Points on a hilly landscape, in no order, each with its height.
From any point a climber steps to the highest of the 2 points nearest to it. It stops when none of these is higher. Distance is the straight distance between rows; heights are no part of it.
K220: 19,-14,-14,28,12,-2,8,4,8,6,20,28,33,-8,8,-2,57,-7,20,-7,57  height 238
K705: 12,14,11,19,12,-62,18,21,11,19,64,-13,45,3,-8,-18,21,-38,15,-35,-37  height 150
K497: -19,6,6,-3,44,-20,16,12,-14,28,33,1,13,8,7,14,8,17,-48,7,-57  height 135
K209: -26,-1,4,-11,5,-12,-2,-23,5,-37,-26,16,-14,15,34,-33,-18,50,-14,19,8  height 701
K151: 12,-12,8,36,-7,41,3,3,19,2,-23,20,51,17,-24,-31,-1,-22,7,33,-19  height 204
K872: -26,-31,-10,32,6,-20,-27,4,-12,12,47,15,11,-14,26,-40,-10,25,33,-40,3  height 412
K719: -16,-52,-31,-5,24,-20,-64,-22,-46,17,0,-14,-36,-16,15,20,-21,6,30,-27,16  height 97
K434: -17,-3,-33,-13,65,-27,1,11,3,35,47,-44,-6,30,-34,-1,-18,-12,14,12,-41  height 584
K198: -9,19,-9,-4,1,-22,-5,-15,24,-34,44,-33,2,17,20,4,-4,19,-27,-21,20  height 197
K655: -20,-5,8,-23,39,-15,21,-5,2,-24,31,-27,-56,-6,5,-4,-30,16,5,-32,3  height 482
K104: -6,0,-15,15,-13,16,31,22,2,12,-13,23,10,2,-6,-14,-1,4,-21,26,8  height 363
K460: 4,-12,12,-11,-31,65,5,17,15,33,-38,37,-21,-3,-7,14,-20,-31,12,44,-7  height 320
K792: -2,-23,32,0,16,49,20,-19,35,14,-33,38,-15,19,-8,15,-51,10,-9,21,-36  height 631
K738: -27,-2,-27,10,-3,-11,-24,-19,18,-24,34,-34,2,6,20,-6,-46,40,-11,-46,15  height 186
K205: 8,-43,10,-5,9,-47,-29,3,-19,-11,38,-10,5,-44,42,23,-1,-6,13,-78,28  height 481
K513: -7,8,44,-40,-22,52,-6,17,42,-4,0,35,-26,38,3,17,-18,13,-5,31,-40  height 600
K369: -36,13,-13,1,16,11,-8,-4,24,10,16,-3,-2,56,6,2,11,4,29,30,12  height 144
K256: 59,-16,43,3,-13,19,-11,-5,-5,-32,-9,15,13,13,12,-17,-11,11,-35,25,-11  height 519
K539: -50,-18,-32,-11,0,-6,-21,-27,-14,29,-24,-8,10,-40,55,20,-23,4,-20,-1,9  height 463
K279: 1,-47,-14,24,-9,14,-25,-20,-24,13,-41,33,-38,1,13,15,-56,33,5,-10,27  height 119
K746: 50,-30,-14,12,-8,31,-19,9,20,-32,-30,23,65,-6,4,-27,24,-12,42,30,31  height 221
K983: -27,8,-12,-23,44,-21,9,-2,-1,-7,32,-27,-68,24,-15,-14,-11,6,41,-4,1  height 458
K233: 3,-17,-26,15,11,-2,-31,-48,2,8,11,-28,-42,22,-7,32,-15,-28,6,12,42  height 399
K870: -21,8,27,-20,54,-35,30,2,-12,-9,-27,3,-5,34,0,-7,9,19,-16,34,-44  height 807
K426: -1,-12,19,-14,-42,45,-24,-11,4,19,-30,12,-42,-3,12,25,-24,-26,13,20,5  height 304
K92: -16,45,-22,-4,-17,4,-7,-21,-2,19,20,-14,-5,-13,1,32,43,-2,-35,2,9  height 679
K911: -25,-14,-17,2,13,-39,21,7,2,2,-21,6,47,7,44,-44,-13,-2,25,20,13  height 593
K178: -2,12,-17,-11,12,-21,-5,18,-4,34,70,-32,8,-8,16,21,0,-4,-22,-21,-23  height 394
K786: -4,24,17,-7,-20,15,28,19,8,-4,-43,-6,20,-14,-52,11,42,-55,-29,36,-28  height 615
K910: 24,-9,17,1,24,-20,45,34,-13,20,-44,6,77,-4,4,-8,-1,-9,9,5,-26  height 184
K966: 20,13,17,1,-49,30,-34,2,30,-52,21,3,32,-16,-5,-21,52,-22,-13,5,12  height 241
K903: 10,9,27,-1,47,-4,25,21,-6,3,-19,21,42,20,-15,1,62,14,24,13,-15  height 242
K463: 1,-20,31,6,14,51,36,-24,31,-1,-28,25,-42,-6,-21,14,-50,10,12,-17,2  height 592
K359: 35,30,26,-36,-2,34,18,-9,11,0,-48,26,-10,4,-17,46,18,26,-36,27,-29  height 509
K157: 31,10,11,-27,9,5,19,-4,-29,-2,-49,15,11,-20,27,20,19,23,-16,17,7  height 566
K922: 31,14,-15,7,-40,56,-40,10,36,-46,-4,24,54,-27,-7,-13,37,19,-13,8,-1  height 248
K551: -6,-13,10,-7,-11,11,8,-3,5,4,-12,-10,25,-20,28,6,-3,-43,-14,15,10  height 439
K514: 9,-44,7,45,16,-9,-21,2,-27,28,49,28,15,-27,22,-21,7,-5,23,-31,6  height 390
K409: -31,-33,-12,2,-26,11,-64,-12,-9,14,45,14,-88,-13,-25,20,-42,13,-22,-28,-22  height 94
K431: 7,4,-7,7,-28,-31,-29,5,-12,10,23,6,31,4,42,-19,21,1,6,8,14  height 613
K37: -8,7,46,-43,-10,37,-4,-6,36,-20,-7,5,-52,28,17,25,-23,9,18,2,0  height 558
K956: 14,-25,1,52,19,-5,1,-43,-11,-15,9,14,-5,-21,-14,-18,13,-3,-8,-12,35  height 579
K770: -12,-1,3,-10,4,-6,8,75,30,-21,-13,33,78,-10,-26,-13,76,6,-17,26,-41  height 161
K904: -19,11,-21,-16,0,-3,-10,-35,10,19,-13,-20,-57,38,-12,26,-11,-33,32,37,22  height 371
K185: -40,15,13,-7,11,15,23,55,21,12,-32,35,7,34,-39,14,36,20,-30,44,-40  height 149
K50: 10,-44,-14,52,11,2,17,-8,-16,6,22,2,-16,-9,-13,-22,-35,-11,-6,-13,28  height 599
K973: 7,12,-36,-4,0,-69,-34,-5,-15,31,71,-37,-2,-28,-13,-27,20,-36,16,-17,-27  height 122
K159: 35,-2,-10,-2,-15,41,-15,-17,14,-7,-41,10,54,-45,7,21,38,-22,-2,12,24  height 483
K197: -43,5,-22,6,-32,22,-22,4,3,14,10,-18,-12,-5,17,6,-24,1,47,-40,26  height 187
K969: 18,35,25,-17,-17,3,12,-15,26,-59,-16,-26,-15,30,-15,-12,1,2,18,-2,22  height 112
K942: 50,-3,20,-23,-28,21,-3,1,1,-60,-55,0,29,-43,10,-24,-5,-1,1,5,0  height 424
K255: 10,23,25,-12,-39,57,13,22,36,-6,-12,4,-20,18,-45,14,9,-39,13,24,-6  height 565
K411: 45,0,30,-3,16,12,60,20,-21,-16,-49,24,-13,-8,-40,-8,5,4,-7,17,-6  height 215
K919: -33,-28,-5,25,10,21,3,-3,-9,18,-6,36,19,-44,27,-17,13,13,20,-22,18  height 282
K868: 13,6,7,-8,-13,34,24,17,-24,59,-37,21,-17,5,-9,22,-17,-22,9,40,-24  height 347
K627: -3,-19,-75,-5,11,-16,-36,13,-26,46,37,-28,-26,-25,-23,-15,-44,30,7,-21,-7  height 52
K306: 28,-42,35,6,-19,10,-17,5,-36,-34,-33,38,4,-46,20,-43,13,2,4,6,9  height 475
K230: 23,31,27,-7,-18,45,-4,-13,50,-47,-8,4,-16,41,-31,4,5,24,21,-2,13  height 120
K819: 10,-9,-4,-15,-36,-40,-32,21,-18,11,30,-3,25,-24,65,17,7,-7,-3,-29,24  height 563
K206: 1,10,-18,7,-14,-39,1,22,-11,21,31,-27,3,48,-3,-11,-24,-27,-30,42,-27  height 86
K153: -13,17,-17,-9,15,-55,12,-30,1,-7,-20,-5,45,-16,37,-16,11,12,-29,6,-7  height 72
K540: -16,-7,-10,-9,-56,3,-25,12,-34,-10,-21,22,-32,-30,20,6,22,6,-15,-2,47  height 350
K34: 11,-2,20,36,1,20,-2,-29,2,7,-14,4,49,-14,-2,-26,-5,-15,18,-7,-16  height 191
K12: 3,1,-3,-23,-17,26,27,18,4,-8,-46,26,-13,-12,-11,5,23,-11,-20,47,16  height 349
K291: 13,-1,-10,28,-7,30,-1,-48,14,-6,-34,7,-15,-2,-18,18,-8,8,-10,-3,37  height 433
K53: -2,-16,-10,-16,38,-41,8,-12,-17,-28,23,-24,-25,-31,22,-2,-14,40,1,-55,22  height 506
K295: -33,-4,-30,-16,-10,26,-2,-2,-10,49,-25,1,-11,-18,38,37,-34,8,-8,10,5  height 426
K105: 7,-33,10,36,-30,18,-29,2,-19,-34,-18,24,-13,-2,0,-19,-29,42,20,-53,35  height 143
K976: -1,10,-22,49,33,7,38,-7,18,13,18,-9,-6,37,-62,2,-22,3,-8,-11,-6  height 268
K370: -32,-24,-3,10,-36,27,-26,-2,-8,-5,-17,37,3,-37,33,-6,-2,28,-48,-4,13  height 276
K44: 30,-5,36,1,22,-37,48,49,-4,-11,-40,14,71,-15,-25,-12,36,-9,-3,-3,-39  height 174
K356: -13,-15,-49,-1,10,-7,-67,6,-15,20,59,-12,-39,0,-15,-14,-36,65,4,-33,-16  height 43
K658: -31,17,3,-3,3,-1,10,59,10,7,-23,25,52,29,-24,-7,57,13,-9,41,-34  height 154
K201: -25,15,13,-3,-10,-15,-1,-5,13,-15,-22,-14,23,45,0,-42,-5,-25,12,49,-21  height 698
K701: 17,20,-26,13,-25,-61,-11,-3,-33,29,39,-17,7,-14,-1,-21,21,-37,-9,12,-13  height 107
K333: 24,13,32,-3,37,23,34,27,-3,10,-33,28,3,35,-37,20,36,25,19,17,-18  height 231
K613: 20,34,26,2,-62,24,-11,12,19,-39,26,-21,6,1,-18,-13,21,-28,-5,-12,16  height 232
K628: -16,24,32,-10,-16,2,1,25,-12,10,14,7,18,5,9,-21,28,-16,-2,18,-43  height 532
K374: -21,-12,-13,-5,27,-3,2,-5,-9,16,25,-1,-19,-11,25,16,3,7,-14,-3,12  height 486
K791: -6,37,-1,-22,-24,18,13,11,40,12,-24,-3,1,49,-26,52,4,-12,-43,43,-17  height 666
K100: 16,-30,-23,48,42,-17,-16,-23,-15,39,56,-1,17,-24,-8,-8,6,-13,20,-31,-3  height 372
K954: 33,19,12,-14,-11,38,-7,23,12,-14,6,14,31,-13,17,20,46,21,-2,-11,19  height 588
K252: 6,-1,-43,-21,46,-56,9,13,-10,24,59,-42,2,-21,-8,-10,-9,1,-14,-19,-24  height 418
K742: -18,36,-32,15,2,-24,-7,-29,-1,17,33,-45,-20,6,-38,-7,19,-39,31,-7,4  height 775
K972: 4,-12,-4,-40,-27,25,13,13,-1,-24,-60,9,6,-49,29,8,12,-20,-21,34,29  height 336
K864: 4,-10,-7,18,-31,43,-23,5,20,-11,-8,36,57,-34,6,-29,25,2,-24,26,-6  height 254
K856: -3,-22,-15,22,-34,29,-14,33,-7,31,19,18,-6,35,25,-10,-42,3,12,19,21  height 404
K504: -19,36,-7,9,-8,3,7,25,27,7,-3,-2,50,33,-25,-2,52,-22,30,16,-1  height 125
K602: 32,25,4,-17,-4,34,13,25,19,-33,-26,14,46,-17,-22,4,48,10,3,7,-6  height 616
K412: 10,18,-25,10,15,-15,-4,-44,-5,9,19,-13,-10,-1,-7,38,47,-13,-34,10,32  height 710
K417: 36,17,24,7,-5,2,-15,-19,-8,-16,12,-10,26,-22,20,17,6,37,5,-65,10  height 386
K965: -4,-31,-21,-5,18,-45,-12,-14,-32,2,7,-12,-15,-12,40,-16,-43,20,-31,9,0  height 60
K720: 17,-8,30,-18,26,-5,24,56,19,-37,-26,27,67,-29,-26,-8,66,-7,-3,10,-41  height 166
K116: 5,19,-26,4,48,-52,14,-22,-22,17,9,-9,-2,16,-16,17,55,-2,-20,28,8  height 740
K99: 19,-4,-33,21,21,-24,18,13,-19,30,41,-29,-14,23,-26,-3,-18,-26,11,3,6  height 659
K472: 4,-4,-20,-19,58,-23,-10,4,-23,20,55,-8,-64,25,-15,-2,9,24,34,2,0  height 434
K31: 14,-8,42,-7,-2,42,0,14,38,-17,9,39,-20,57,-1,-9,-24,31,5,19,-20  height 629
K69: 10,-15,6,-9,14,-39,-9,-43,-40,1,-11,-30,-15,-52,23,10,-8,-22,-11,-21,-5  height 389
K552: 16,-20,7,12,-4,51,-13,3,27,-43,-31,27,35,0,-18,-44,12,-12,39,36,-1  height 212
K107: 15,25,3,-9,5,-1,9,13,-11,9,56,-30,-24,-4,2,27,2,12,0,-44,-2  height 368
K505: -13,0,-30,11,41,-40,21,14,5,20,34,-29,23,35,-6,-5,-14,-9,12,1,-7  height 620
K343: 9,-2,1,0,28,-29,43,25,-10,34,-24,-19,55,16,3,19,6,-34,14,14,-9  height 196
K121: -37,-33,-24,22,-38,2,-77,-15,-27,-1,20,-4,-21,-17,4,31,-22,0,-25,-49,9  height 63
K855: -11,-5,15,9,-30,33,-6,8,15,-37,-6,-1,-3,-5,6,-22,-21,24,25,-41,34  height 157
K211: -6,-29,-21,29,0,-15,24,5,-9,-8,25,3,-52,6,-17,-33,-51,-1,-26,4,14  height 622
K219: 31,21,11,-35,-20,45,-8,-8,0,-4,-58,20,10,-20,17,27,8,25,-22,26,-14  height 533
K344: -18,0,30,-35,2,-6,9,12,-2,-39,-6,24,-24,12,37,-32,7,33,-27,33,-5  height 730
K360: -7,16,-8,-4,58,-32,29,-20,-15,7,-20,-4,-23,36,-27,13,13,17,-15,30,-19  height 773
K696: 61,17,12,1,-30,31,-22,-13,7,-16,-21,-7,40,-6,-19,15,43,-34,-8,29,8  height 505
K366: -28,16,1,11,-18,1,-2,-30,10,3,-18,-35,9,13,-8,-20,-17,-54,23,26,-12  height 772
K375: -27,9,-22,-25,22,-19,-6,12,5,38,32,-27,-41,46,-21,1,-37,-15,3,36,-52  height 545
K776: -30,18,-43,9,-40,-1,-41,-28,-26,45,-8,-29,-16,-27,3,21,-12,-20,25,-12,10  height 571
K275: -7,23,-26,-37,28,-25,11,-23,-20,34,-38,-19,-35,21,10,27,-26,13,10,30,-12  height 681
K483: -9,16,34,-8,-11,32,23,11,10,-22,-18,0,17,-44,-14,-26,29,-32,37,-14,-7  height 348
K917: -10,-1,30,-28,21,-19,5,0,-13,-4,-12,8,-3,22,38,-18,-8,11,-25,44,-37  height 766
K525: 28,8,27,-16,-23,-12,-10,30,-16,-6,10,12,30,24,33,-28,17,-3,-6,33,-15  height 569
K458: 0,-4,-27,4,13,-4,28,-13,25,-4,25,14,-73,28,-31,22,-29,28,-27,3,26  height 287
K245: 49,-39,39,3,12,-7,-7,-9,-35,-15,-9,22,12,-10,39,-15,7,10,-13,11,9  height 497
K392: -34,-43,-10,11,0,-22,-20,-10,-21,2,2,29,10,-54,45,2,21,10,-7,-39,37  height 298
K517: -11,1,-2,-9,-13,-8,-3,5,-4,-12,12,5,3,-44,35,20,38,5,-1,-41,50  height 314
K86: 11,-6,24,27,29,-31,9,-28,2,10,-15,15,70,-18,7,-39,20,-26,18,-3,-36  height 177
K616: -6,24,-11,2,-11,-65,10,22,-20,27,21,-21,29,18,0,-22,15,-36,-9,27,-28  height 96
K398: 41,24,9,-12,-10,22,5,37,2,-34,-47,29,33,8,-48,-16,38,20,-3,41,-41  height 642
K579: 3,-1,27,6,20,42,24,-5,40,-12,-36,22,7,38,-38,6,-11,4,-1,22,-19  height 663
K734: 40,34,25,7,13,-7,16,7,11,-4,0,-23,57,29,-16,30,28,-2,-17,-10,-21  height 436
K248: -5,23,-20,42,31,2,21,-11,7,29,33,-26,16,7,-42,-3,-10,-6,21,-38,-18  height 255
K132: -19,19,18,-32,21,20,57,16,33,-33,-22,5,-33,13,-20,16,14,9,-2,-3,17  height 307
K728: 10,-22,-21,26,18,4,7,-50,19,-10,-4,-15,-30,19,-12,21,-42,-5,-13,-1,44  height 416
K33: -19,-20,6,17,-33,12,-71,-41,-20,-18,-5,-3,-45,-6,-18,26,-40,14,-8,-59,-11  height 54
K22: 1,-26,1,30,-34,51,-32,-9,13,-7,-14,32,24,-14,16,-14,-23,15,-22,7,10  height 264
K436: -9,18,-8,-11,26,-1,46,1,20,-20,9,-6,-49,24,-15,21,7,23,-1,-12,38  height 297
K244: -12,-1,4,-14,-24,25,-28,-4,-6,-10,-19,1,1,-25,32,36,10,27,15,-46,49  height 335
K723: -1,24,-10,10,-9,-1,20,12,-4,17,35,-24,-21,25,-37,10,20,-44,4,10,11  height 708
K788: 43,-10,-5,-19,-9,25,-19,36,31,-23,11,31,72,-23,32,8,59,8,11,-3,27  height 560
K15: 30,31,24,0,10,-17,0,-18,14,-12,23,-22,53,6,20,11,17,10,0,-35,-9  height 415
K807: -10,-34,-37,13,41,-52,-37,-33,-5,20,50,-12,9,-54,9,-12,7,-9,11,-42,-1  height 355
K721: 39,-16,-3,-33,-23,12,-10,35,4,-15,-21,21,48,-48,38,8,54,-16,33,3,43  height 529
K798: -9,2,3,-8,-47,9,-20,-10,11,3,13,7,-52,19,8,16,-31,-12,-40,34,-1  height 658
K456: -13,-8,-35,30,24,17,21,-6,13,26,21,19,-33,24,-28,9,-36,26,-22,3,0  height 278
K848: 1,27,-8,-3,-34,-57,-20,-19,20,-32,45,-33,23,-10,30,-6,14,-3,-27,-33,19  height 206
K506: 8,20,21,10,33,-13,27,10,-8,-12,25,-8,-5,31,-16,-23,-2,24,21,-23,-19  height 469
K858: -69,4,-23,-4,19,8,-29,-13,16,15,34,-11,-24,21,17,-8,3,5,40,-1,8  height 155
K62: -19,-5,-14,36,38,22,13,-30,8,18,10,-20,2,-5,-17,-8,-25,-7,53,-38,9  height 235
K477: -33,-39,-12,5,-30,1,-53,10,-48,23,32,-4,-67,-44,-12,-3,-40,-10,-13,-39,-25  height 84
K648: 31,-14,-14,17,34,-17,46,6,-42,27,-3,-2,-14,-17,-8,6,-2,-6,13,-10,26  height 225
K967: 27,-47,9,30,-4,36,-9,-6,-9,-15,-26,43,-17,5,1,-16,-27,37,16,-8,38  height 133
K548: 13,-9,-15,37,-29,6,30,12,14,-2,24,5,-29,30,-31,-18,-48,-11,-42,13,16  height 643
K645: -7,-20,-22,-11,-15,-54,-59,-7,-23,2,26,-9,14,-43,47,33,2,14,-11,-67,13  height 515
K127: -30,12,-5,-10,21,-22,35,21,13,30,18,-5,43,-20,12,29,39,-36,-21,-6,-10  height 104
K98: 2,34,-5,-29,7,-21,8,-16,-37,23,-50,-1,-1,4,23,8,18,17,17,32,-9  height 614
K873: -8,0,-10,-20,-13,32,20,32,-22,54,-19,10,13,-11,33,20,-7,-13,9,21,0  height 385
K664: -39,-9,-52,-8,-7,-21,-38,-24,-20,39,-5,-35,10,-49,30,24,-30,-4,3,-30,1  height 502
K385: -7,-11,10,22,16,10,7,-10,11,9,-7,39,55,-50,10,-22,51,-5,27,-21,4  height 265
K813: 15,-32,-7,-25,32,-71,-1,4,-20,3,49,-23,-10,-54,37,4,2,-13,-8,-44,10  height 454
K851: -34,-32,-3,12,-27,14,-26,19,-18,9,13,31,-42,12,22,-26,-22,8,15,15,18  height 382
K533: 11,-5,-14,22,-27,45,-21,-32,1,16,-41,5,10,-18,-3,25,11,-19,10,8,42  height 455
K566: -20,-2,-22,-4,41,-38,15,-30,-13,-3,-8,-7,8,-12,29,-19,-29,40,-30,0,-19  height 66
K605: 9,-23,8,-10,-24,15,0,17,-6,-15,-12,4,-7,1,24,-10,9,-21,15,17,46  height 471
K889: -34,-23,-21,8,-19,-16,-20,3,-38,5,-7,29,-37,-20,24,-21,5,22,-6,4,31  height 365
K14: -26,-2,-14,2,10,-16,7,-21,17,-37,-18,14,28,-5,37,-33,8,43,5,-6,37  height 668
K238: -6,-3,-5,27,16,-6,-10,-9,-12,-5,43,-3,-27,11,-8,-26,-14,33,23,-31,3  height 441
K289: -6,-6,19,6,-60,15,-48,-4,-4,-7,29,-3,-44,18,7,-6,-3,-41,-12,22,11  height 623
K702: 32,11,33,4,17,4,53,38,17,-19,0,-7,-14,60,-52,17,-18,4,-7,-4,-11  height 473
K391: -4,44,41,-40,-15,-2,6,25,-6,-8,-18,-7,-8,30,-4,-1,18,0,-9,31,-50  height 495
K203: 15,-13,33,10,1,15,-4,-4,11,-22,6,10,-18,41,12,-29,-54,39,8,-2,-14  height 591
K801: -36,-15,-43,17,-5,-44,1,-12,7,-6,-8,3,33,-17,43,-33,-12,21,3,-12,38  height 635
K977: -11,-48,-31,6,18,-4,-32,-18,-25,26,-10,11,-54,8,14,8,-50,19,18,6,19  height 108
K45: 18,6,16,24,20,-52,32,-6,14,16,9,-2,61,-26,-3,-14,27,-51,13,-31,-21  height 165
K294: -19,-34,-38,-2,-17,-10,-61,11,-18,-4,29,-13,-46,10,-2,-6,-77,50,0,-43,-6  height 35
K494: 3,-2,-2,25,6,-42,-12,-37,-30,-18,13,14,-4,-26,5,-36,34,18,6,-20,18  height 559
K313: -2,-31,-27,-2,-4,-41,-77,-37,-64,21,-12,-30,-27,-31,2,-1,-24,-11,30,-22,-12  height 85
K787: 6,-21,7,-22,-8,10,21,37,11,-28,-11,14,29,-34,28,-16,30,-20,23,2,42  height 498
K387: 1,-17,-4,19,-11,21,16,35,-6,36,4,26,8,34,6,-19,-41,2,-8,37,-19  height 381
K254: -37,17,31,-20,24,8,21,32,7,16,-2,16,4,19,-3,20,20,13,-46,24,-59  height 142
K298: 42,-2,29,-26,11,29,44,50,-3,-12,-57,34,-13,5,-51,19,30,6,-4,35,-20  height 222
K293: -23,0,-11,-16,28,-4,7,7,1,26,31,-8,-39,24,1,19,-7,-7,-17,26,-14  height 510
K576: 27,16,20,4,22,3,57,11,3,-18,-4,-24,-11,29,-25,2,-21,3,28,-30,13  height 501
K55: -5,24,12,8,-51,18,-35,-14,-3,22,18,-9,-48,31,-18,-7,-18,-33,22,26,-18  height 621
K152: 2,24,9,-2,-54,-11,-11,4,23,-38,33,-26,20,-12,21,-6,16,-12,-4,-44,32  height 219
K331: -4,-10,-50,14,-13,-5,-39,-1,-36,52,24,-6,-12,-11,6,6,-37,17,-2,-6,-9  height 62
K707: -16,21,-9,5,-3,-13,0,-30,-5,5,-6,-25,-2,-3,2,-7,11,-21,28,2,13  height 873
K450: -3,-1,14,11,-6,-1,-9,-23,15,-37,4,-28,10,9,24,-18,-41,26,21,-53,19  height 173
K995: -26,-3,-3,22,67,1,62,12,16,13,-13,2,-2,32,-50,21,-10,18,-14,-8,-18  height 259
K957: -20,10,3,5,22,-9,1,-9,-5,27,21,-8,-3,19,-9,-8,-34,7,-41,19,-75  height 126
K445: -21,16,-13,19,-14,-11,-17,-35,-7,18,2,-22,-28,23,-27,-25,-29,-34,13,32,-30  height 696
K212: 1,0,18,-20,-8,35,9,10,41,-39,-28,-8,55,-45,-1,-13,26,-50,21,2,-7  height 373
K826: -37,35,-43,-4,-23,-8,-37,-29,-14,22,9,-21,-25,-28,7,24,15,15,-8,-17,11  height 634
K508: 26,-5,7,-16,-24,29,11,48,-6,-3,3,7,-11,27,24,4,-10,11,27,0,41  height 440
K118: 12,-1,-21,-18,42,-85,39,12,-9,7,42,-19,9,-29,17,-2,10,-11,-21,-29,0  height 435
K63: -1,36,12,-14,-28,38,8,18,7,-5,23,-8,-23,-9,-1,26,10,15,-5,-35,16  height 344
K589: -16,-43,2,23,-21,-3,-60,-10,-39,16,38,-6,-14,-46,11,4,-33,-12,-29,-47,-22  height 73
K573: -3,33,4,-2,-4,18,-11,4,27,6,-6,-3,12,67,-25,19,39,-16,13,46,-1  height 134
K706: -34,-23,10,3,-14,37,-9,-5,-8,1,2,21,-22,-50,25,23,7,4,-34,-31,15  height 288
K583: 15,10,-2,10,-19,-2,40,35,1,-1,42,-13,-22,16,-27,5,-2,-30,-39,4,21  height 671
K270: -26,26,6,15,12,-11,14,-18,24,-22,-35,-15,23,47,-41,-30,16,-18,30,29,-10  height 717
K823: 10,14,17,20,24,-13,33,30,10,-1,6,-15,24,55,-48,23,19,-4,-10,2,-13  height 453
K357: -16,-33,-21,-31,-8,-13,-28,1,-4,11,15,6,-89,-2,-9,10,-89,51,3,-27,-19  height 25
K423: 27,35,24,14,11,1,23,11,7,-33,-48,4,33,21,-72,-10,50,13,4,13,-29  height 664
K485: 31,-18,31,-10,-16,21,-5,4,21,-43,-26,-1,69,-40,26,-30,-4,-24,11,-4,-10  height 398
K393: 12,37,25,-36,-27,40,37,31,20,-33,-12,0,-33,4,-16,12,8,13,14,-15,18  height 323
K495: 20,28,25,-21,4,-14,40,-4,18,-35,-50,-14,4,42,-14,-1,-33,23,-26,19,-24  height 93
K134: -38,-2,-9,14,1,33,3,-11,20,12,15,-20,-38,1,-13,6,-51,0,35,-38,8  height 211
K210: 34,-1,5,-7,-58,31,3,34,-9,5,-8,26,-42,15,3,10,-40,27,-4,-1,23  height 407
K781: -14,11,25,-11,-24,54,24,24,32,-18,-16,7,3,-18,-38,8,17,-51,-30,26,-22  height 595
K160: -10,30,-2,-26,5,-17,24,-17,11,-24,-46,-18,35,-2,27,3,-6,14,-28,14,-3  height 80
K636: -16,2,8,17,57,-8,49,1,7,0,-20,8,31,11,-19,-1,20,16,-5,-4,-11  height 251
K673: 14,-8,-27,14,-17,-19,-26,-2,-32,41,28,-19,-1,12,19,-6,-42,-9,-26,25,-25  height 75
K165: -5,8,4,-18,-31,14,-9,-42,15,16,-39,-7,-61,15,-16,29,-37,-36,22,27,7  height 340
K108: -8,8,14,-6,-2,11,-34,-26,-7,-14,11,-6,-20,-10,27,31,-4,39,-3,-47,11  height 359
K251: 30,21,36,-13,9,-8,11,-8,11,-49,-34,-9,17,48,-3,-29,-10,22,14,18,-12  height 102
K339: -17,14,-19,11,19,-63,-6,5,5,19,68,-28,24,2,-14,-40,12,-26,15,-13,-42  height 136
K440: 42,-5,5,25,21,0,48,18,-33,12,-14,26,15,-18,-22,-16,31,3,25,-9,23  height 236
K88: 12,21,15,3,-12,44,-19,-2,34,-24,7,10,-7,52,-29,0,36,-2,40,25,18  height 127
K492: 24,-2,9,16,9,-20,26,11,-7,13,8,34,32,-43,9,-13,58,-18,32,-29,24  height 250
K810: 25,-1,32,5,12,30,28,-5,0,0,0,1,-46,9,-18,16,-33,-1,20,-19,-3  height 547
K191: 0,-19,-18,0,23,-59,-32,-48,-29,10,17,-31,-12,-64,6,-2,9,-28,13,-40,1  height 370
K898: 11,23,13,-9,-17,12,19,18,15,12,-63,0,12,26,-54,33,11,-28,-34,55,-38  height 639
K177: 36,-8,33,8,-10,5,-5,-8,-16,-9,-8,-5,13,12,23,-19,-46,19,-14,5,-26  height 548
K336: 18,-13,34,-2,-42,-6,-26,-21,-23,-43,-43,10,22,-58,24,-32,6,-7,-6,-14,4  height 451
K886: -23,35,13,-6,1,-13,27,40,25,15,-3,-13,60,-1,-25,28,61,-33,1,-4,-21  height 115
K194: -18,4,-46,-26,58,-38,13,-28,-3,19,-14,-25,-47,16,-19,12,-22,10,1,30,-7  height 733
K933: -11,-16,16,-7,21,34,9,1,3,-5,13,25,2,-44,28,29,42,15,-22,-26,32  height 300
K215: -6,-31,1,6,-6,15,-53,-29,7,21,39,-1,-65,11,-11,15,-62,4,-11,-3,-32  height 105
K580: 0,-12,11,-1,2,9,3,-11,5,17,26,1,-44,13,-4,4,-69,12,-35,6,-50  height 117
K430: 23,-42,-6,27,1,12,-24,-7,6,-9,-11,31,44,-14,19,-18,41,-14,37,8,55  height 230
K895: 9,22,3,-22,-26,11,6,12,11,8,3,2,-15,33,9,35,0,0,-52,35,-2  height 694
K486: -49,10,-30,-12,0,-14,-7,12,10,4,42,-29,-6,0,27,-7,-11,5,34,-26,18  height 168
K126: 21,37,21,-9,-39,47,-17,-9,13,3,-14,-10,-1,7,-26,26,33,-42,6,25,-5  height 534
K689: -16,37,34,-35,-7,14,-1,-11,5,-6,-3,-10,-35,10,7,11,-2,6,5,5,-30  height 512
K148: -9,21,4,-34,-5,-6,39,1,30,-49,-30,-21,-5,26,13,3,-23,16,-34,17,16  height 87
K854: 7,3,-17,-4,10,-76,-5,-25,-16,-23,18,-9,7,-36,32,-27,3,28,2,-44,15  height 531
K362: 7,7,-12,-6,16,-15,50,10,-26,31,-33,-17,-1,0,-9,13,-17,-25,-1,18,-1  height 210
K546: 9,-6,24,-20,2,-14,-6,-44,-17,-7,-32,-29,13,-25,38,13,-6,-34,-15,11,1  height 413
K404: -4,22,15,13,25,21,29,-10,42,-33,-54,-1,18,36,-63,-2,26,-1,18,15,-5  height 687

For each start below, name the point where the climber stops.
K858 => K431
K426 => K895
K298 => K431
K191 => K270
K460 => K870
K210 => K270

Call two points neighbours if one is among the 2 nearest of the other. Go from one point of each pair to the other, from neighbour to neighbour, staying as high as possible. Name the lowest point that can't be avoided.
K723 and K895 => K55
K723 and K270 => K201
K431 and K31 => K391
